A landscape with many valleys, sampled at points; each row gives a point and its height.
A ball rolls from a point to whichever of its 2 nearest points has the largest drop for the distance, and stops where none of them is lower. Distance is the straight distance between rows; heights are no part of it.
K497: [ -3  34  19  24 -29 -16 -20   3 -15 -31  19 -39  17   5   7 -11   3  25
  -2 -13   4]  h=3.12
K470: [  4  15 -11 -19 -12   7   5  37   2 -21  17 -14   2  27  26  -4  10   4
  22  -4 -11]  h=5.61
K82: [ 20  -8   2   5  27  10 -12 -16 -21  20  14  31   4 -10 -23 -30  -9   3
   4  18  -6]  h=1.27
K684: [-26   0  28   6 -22   8   3 -11 -26  -3 -22 -49  10  11  -1  11  11  30
 -30 -28  12]  h=3.47
K189: [-13  12  21  10  -8 -20  -1 -16  -1   0 -44 -21  21  15  -3  11   4  26
 -18 -17  30]  h=5.24
K861: [-15  16 -23  12  -5 -36  12  16  28  -9 -31   9 -12  -1  25 -10   4 -21
  13 -20   6]  h=3.17
K729: [-10  26   3 -15 -11 -13  14  10  10 -16 -35 -11  19  27   9  12  15   9
   8 -13   9]  h=6.95
K789: [  2 -24  -5  13  17  -3 -14 -38  -8  25 -12  14   9 -29  -5   6  -8  39
 -20  24  -2]  h=7.15
K614: [ -8  20 -12  -3  -5 -16  14  25  10 -15 -19  -3  -2  19  25   2  16 -14
  32 -23  -7]  h=4.60
K260: [  4 -17  10 -20  10  23   7 -13 -30   6   6  13  23   2 -33 -10  -4   4
   4  19  -2]  h=2.82
K479: [ 15 -11 -24   0  38   0  21  -6  19  10  -2  18 -44 -35   2   5   2 -25
  -8   8 -15]  h=2.04
K653: [  9  -3 -10 -21  23  25  19   8 -18  15  -8  10   0  10 -21  -3   9 -26
  17   9 -11]  h=2.93
K202: [-13 -14   8 -28 -18  29   7   9 -15 -17  17 -17  27  16 -10  12   4  19
 -17  14   4]  h=4.71
K890: [ 17  -5 -24   3  43  10  18   7 -16  19  -5   9 -23 -14 -12  -3   5 -45
  12  -1 -10]  h=2.60
K932: [-13  25 -14   8  -9 -33  15  19  17 -16 -29   0  -5  12  25 -10   9 -17
  28 -23  -2]  h=4.00
K502: [-12   1  22   9 -28  10 -30   4 -13 -21  38 -12  21   8  -1  -7  -4  18
  -1  -5   0]  h=2.17
K565: [-23   6  26  21 -32   4 -15  -2 -21 -13  12 -43  15   1  -2  -2  -1  28
 -19 -25   0]  h=1.05
K13: [  8  -5  -7 -10  -6 -17   2 -26  44  14 -17  18 -25 -18  11  19 -15  21
 -22  20  -7]  h=3.86
K695: [ 11  -5   4 -35   0  28  16  16 -18   0  26   0   8  18 -18  -4  -1 -18
  11  19  -8]  h=3.62
K402: [-12  15 -14   9   0 -27  -4   3  34   8 -28  20  -4   1   9   2  -2   5
  -4  -4  12]  h=4.33
K491: [ -8  21  22  37 -12 -36 -18 -17   1  -1 -22 -22  14  -2  -8  -7   0  25
  -8 -22  25]  h=5.29
K538: [ -3   9  17   8 -22   8 -31   8  -9 -18  31   2  21  15   0  -8  -1  12
  14  -6   1]  h=1.70
K618: [ 15 -16 -27   5  49   7  22  10 -15  11  -7  -8 -24 -18  -5  10   8 -56
   8  -8  -4]  h=2.80
K551: [  3  44  17  22 -23 -26 -15   3  -5 -27   2 -19  16  12   8 -11   7  18
  16 -11   3]  h=2.89
K856: [  4   0  16   4 -12  15 -26   2 -13  -4  34  17  16  10  -9 -12  -2  -1
  18   3  -2]  h=1.23
K312: [-30 -14  21  -5 -26  23   1  -8 -24  -6  -8 -37  17  13  -6  17   5  29
 -30 -14   7]  h=2.46
K676: [  1  -3 -13 -10  21  17  10   7   0  13 -15  22   1   6 -11   5  11 -16
  15   6  -5]  h=2.61
K710: [ 11 -23 -15  -5   4  -4  25 -17  38 -11   7   9 -53 -40   8  16 -13 -27
 -11   0 -22]  h=4.98
K524: [  5 -14 -16 -10  -9  -8  20 -16  51  -2  -7  18 -49 -28  14  17 -15 -11
 -17   5 -18]  h=4.72
K584: [ 18  -2 -14  23  29   1  -9   3   3  18  15  37 -31 -19   8  -8   1 -30
  10   0  -5]  h=7.24
K620: [-32 -12  24  12 -34  15 -15  -3 -22 -11  24 -38  10  -2  -4  -1  -4  26
 -25 -17  -5]  h=1.88
K175: [  3  18 -10 -21 -17   6   1  36   0 -24  27 -21  13  27  24  -8   8  16
   3   8  -4]  h=6.26
K269: [-14  -2 -28   8   7 -22  12  15  37  -2 -25  13 -23 -10  25   2  -1 -28
  -3 -15   4]  h=2.01
K198: [ 13  -8  14 -25  12  19  11  -9 -33   7  19  11  15   6 -37 -24 -10 -10
   6  20  -7]  h=3.15
K581: [  1  -7 -21  -6  30   6  12  -2  14  18 -20  26 -13 -10  -3   7   8 -15
   2   9  -4]  h=2.16
K48: [ -8  13 -16   2 -10 -34   4  -2  47   7 -34  13 -18  -4  16  -1 -11   3
 -22   0  15]  h=3.16
K500: [ -6  34   1  27 -11 -45 -10  -2  19  -5 -26   4   1   2   7 -14  -1   9
   5 -11  21]  h=3.04
K604: [ 21  -5 -23   2  49   4  19  -2  -1  17  -2  14 -37 -26  -5  -3   2 -30
  -4   5 -12]  h=2.32
K558: [ 17  -2   9 -30  10  22  15   3 -30   8  23   6   4  13 -28 -15  -7 -23
  13  18 -10]  h=3.38
K519: [ -5   4 -19  -7 -21 -24  15  -7  56   1 -30   9 -34  -8  24   1 -17  -7
 -31   0   6]  h=1.46
K94: [ -4  15   0  -3 -24   0 -19  24  -6 -31  45 -29  22  10  25 -20  -3  21
 -11  11   3]  h=7.43
K297: [  8 -10  -7 -21 -14 -10  15 -28  51   9 -18  15 -38 -20  14  20 -18   7
 -20  16 -16]  h=4.32
K369: [-10  19  10  30  -9 -38 -16 -10  16   2 -24  -2  12   0  -3  -5  -3  21
  -5 -13  26]  h=4.36
K220: [-12   0   6  12  -3  -3 -14  -7   1   6 -17  10  22   9 -12   9   4  21
   0  -4  12]  h=4.47
K458: [ 15   0   7 -19 -13  21  -9  25 -12  -2  47   3   1  20   4 -12  -3 -21
  21  11  -8]  h=6.85
K886: [ -1 -15  27  -4 -16  17 -22  -7 -19  -7  46   7  20   3 -16 -13  -9  -3
   7  12   0]  h=0.90
K718: [ 13 -12  -4 -10   8 -12   1 -36  28  18 -20  18 -10 -25   7  22 -10  34
 -24  31  -9]  h=3.26
K858: [-17   7  29  15 -12 -13  -2 -16 -14  -3 -35 -37  16  11  -3   9   8  28
 -21 -25  24]  h=4.46
K899: [ 22 -11  -5 -11  23  -7   2 -36  13  17  -9  20 -14 -33   2   9  -9  39
 -17  33 -16]  h=2.76
K780: [ 21  -4  -6 -29   0  26  17  31 -18   6  38 -14 -11  21   3  -2  -5 -43
  18  11 -19]  h=6.63
K389: [ 19  -6  -8   7  28   3 -10 -20  -6  21   4  34  -5 -20 -15 -15  -6  17
  -1  23  -6]  h=1.74
K383: [  1 -11 -26   0  27  -1  16  -1  29  12 -12  23 -31 -24   7  11   6 -23
  -6   6  -8]  h=1.67
K716: [ 19   2   5  -6  -4  20 -12  20 -17   5  39  12  -8  15   8 -14   0 -37
  32  -5  -9]  h=6.96
K629: [ -2  11 -11 -11  -5   0  12  33   5 -16  -3  -7  -2  23  22   3  15 -12
  34 -19 -11]  h=5.03
K415: [ -4   2  -3 -32  -4  28  11  21  -4  -6  -8   0  18  26  -5  15  14   0
  12   5  -1]  h=6.58
K721: [ -6 -11 -27  -2  13  -9  14   3  41   4 -21  22 -29 -17  18  12  -1 -23
 -11  -1  -2]  h=1.10
K640: [-12  14  -9  11  -1 -16  -7   7  19   4 -22  22   5   8   4   2   5   4
  12 -11   9]  h=3.52
K849: [ -7  26   2  10 -11 -17 -11   8   9 -10 -14   7  12  15   6  -3   8   9
  20 -13   7]  h=2.70
K8: [ 11  -6 -11 -24   9  27  20  32 -14   1  15 -12  -9  20   2   7  10 -37
  29  -3 -16]  h=6.47
K299: [ -9  14   0 -22  -9  10  10  17   3 -14 -18  -6  21  28   4  17  15  10
   8  -5   4]  h=7.04
K690: [ 20   4   0   8   9  14 -15  12 -18  13  28  27 -12   6   3 -17   1 -41
  33  -8  -7]  h=7.05
K284: [-11 -24   8  33  -1 -19 -24 -33   1  31 -25 -15   4 -22   3  17 -10  39
 -29  -6  14]  h=6.40
K525: [ -4   5  -3 -17 -21   8  -9  30  -3 -25  41 -23  21  16  17 -10   0  19
  -8  14   3]  h=6.94
K750: [ 27  -9  -9  -6  34  -2  -1 -27   1  20   1  26 -14 -31  -7 -11  -9  33
 -10  28 -15]  h=2.27
K381: [ -1 -14  10 -35  -7  31  13  10 -16  -7  21  -6  21  17 -18   6   0   4
  -1  23   0]  h=4.06
K364: [  5   0  -7 -32  -1  27  18  33  -5  -6  10  -9   4  26   5  10  12 -12
  22   3 -11]  h=6.22
K579: [ 15 -25 -26  17  32 -11  14   3  23 -11  13   0 -41 -43  13  16  -6 -47
  -8  -6  -3]  h=5.34
K778: [  0  31  31  36 -17 -36  -4 -17 -10 -11 -21 -43   9  -4 -10 -10   6  18
  -7 -19  25]  h=6.11
K526: [ -2  40   9  19 -17 -38  -7   3   8 -16 -18  -7  10  11   6 -11   5  10
  19 -12  12]  h=1.48
K903: [-12  -6  12  29  -5 -28 -18 -26   7  21 -33 -15   9 -10  -1  11  -7  33
 -28 -12  26]  h=5.81
K76: [-11  24  12  -6 -10 -14   8  -2   4 -12 -38 -13  24  24   2  12  11  17
  -6 -12  20]  h=6.29
K589: [-16  -7   7  21  -2 -10 -16 -20  -1  15 -27  -1  20   1  -7  13  -1  30
 -15  -9  19]  h=5.08
K737: [-10 -24  14  -8  -6  26   0 -16 -26   2   3   3  28   4 -27   3   1  17
  -4   9   2]  h=2.26
K228: [ -7  -5   1   2   2  12 -10  -2  -6   4  -5  21  19  10 -15   5   5  10
  11   5   3]  h=4.94
K994: [ 21  -2   0 -31  -8  20   5  29 -13   4  53  -6  -6  20   9 -10  -9 -33
  16  17 -12]  h=6.74
K838: [ 12 -12  14   2  12  12 -17 -23 -32  13  22  25  16  -7 -29 -30 -12   1
   8  18  -3]  h=0.91
K388: [ -9 -30   1  28   8  -5 -22 -37 -14  30 -16   1  10 -27  -3  10  -8  39
 -21  11   3]  h=6.86
K507: [  9 -23 -29   1  53   2  26   5   1   1 -15 -13 -27 -29   0  18   8 -55
  -2  -5   1]  h=2.98
K413: [-23 -11  23   8 -32  15 -24   2 -17 -20  43 -27  19  -2   1  -7  -8  17
 -19  -4  -1]  h=2.54
K338: [-10  22  24  27 -34  -6 -18   0 -20 -25  19 -50  14   0   2  -9   0  26
 -17 -18   2]  h=2.12
K813: [ 14   0  -7  17  18   7 -14   7  -4  17  15  37 -15  -4   2 -12   1 -28
  22  -3  -6]  h=7.14
K704: [-22 -19  16  -1 -18  18  -2 -13 -22  -2  -8 -13  27  11 -16  14   5  24
 -15  -5   5]  h=1.41
K884: [ -1 -23  23   1  -3  14 -17 -21 -31   2  33  12  21  -4 -29 -22 -12   3
   6  12  -1]  h=0.55
K223: [  6 -24 -23   7  10  -7  19  -4  40 -15   6   8 -47 -40  15  17  -8 -37
 -14  -5  -9]  h=5.15
K226: [ 16  -4 -15 -13  30  22  22  13 -24  17  -3   5 -14   4 -17  -5   5 -43
  19  -1 -15]  h=2.83

Call two points neighbours if one is among the 2 nearest of the other. Go from one point of each pair to the other, from neighbour to neighbour, staying as low as possible. Name the highest point that can't be avoided.
K364 / K704: K299
K526 / K884: K497
K884 / K565: K413

Where does a ball stop that starts at each point below?
K525: K721
K690: K364
K388: K220
K94: K721
K789: K884
K778: K704
K653: K721
K584: K721
K524: K884
K502: K884
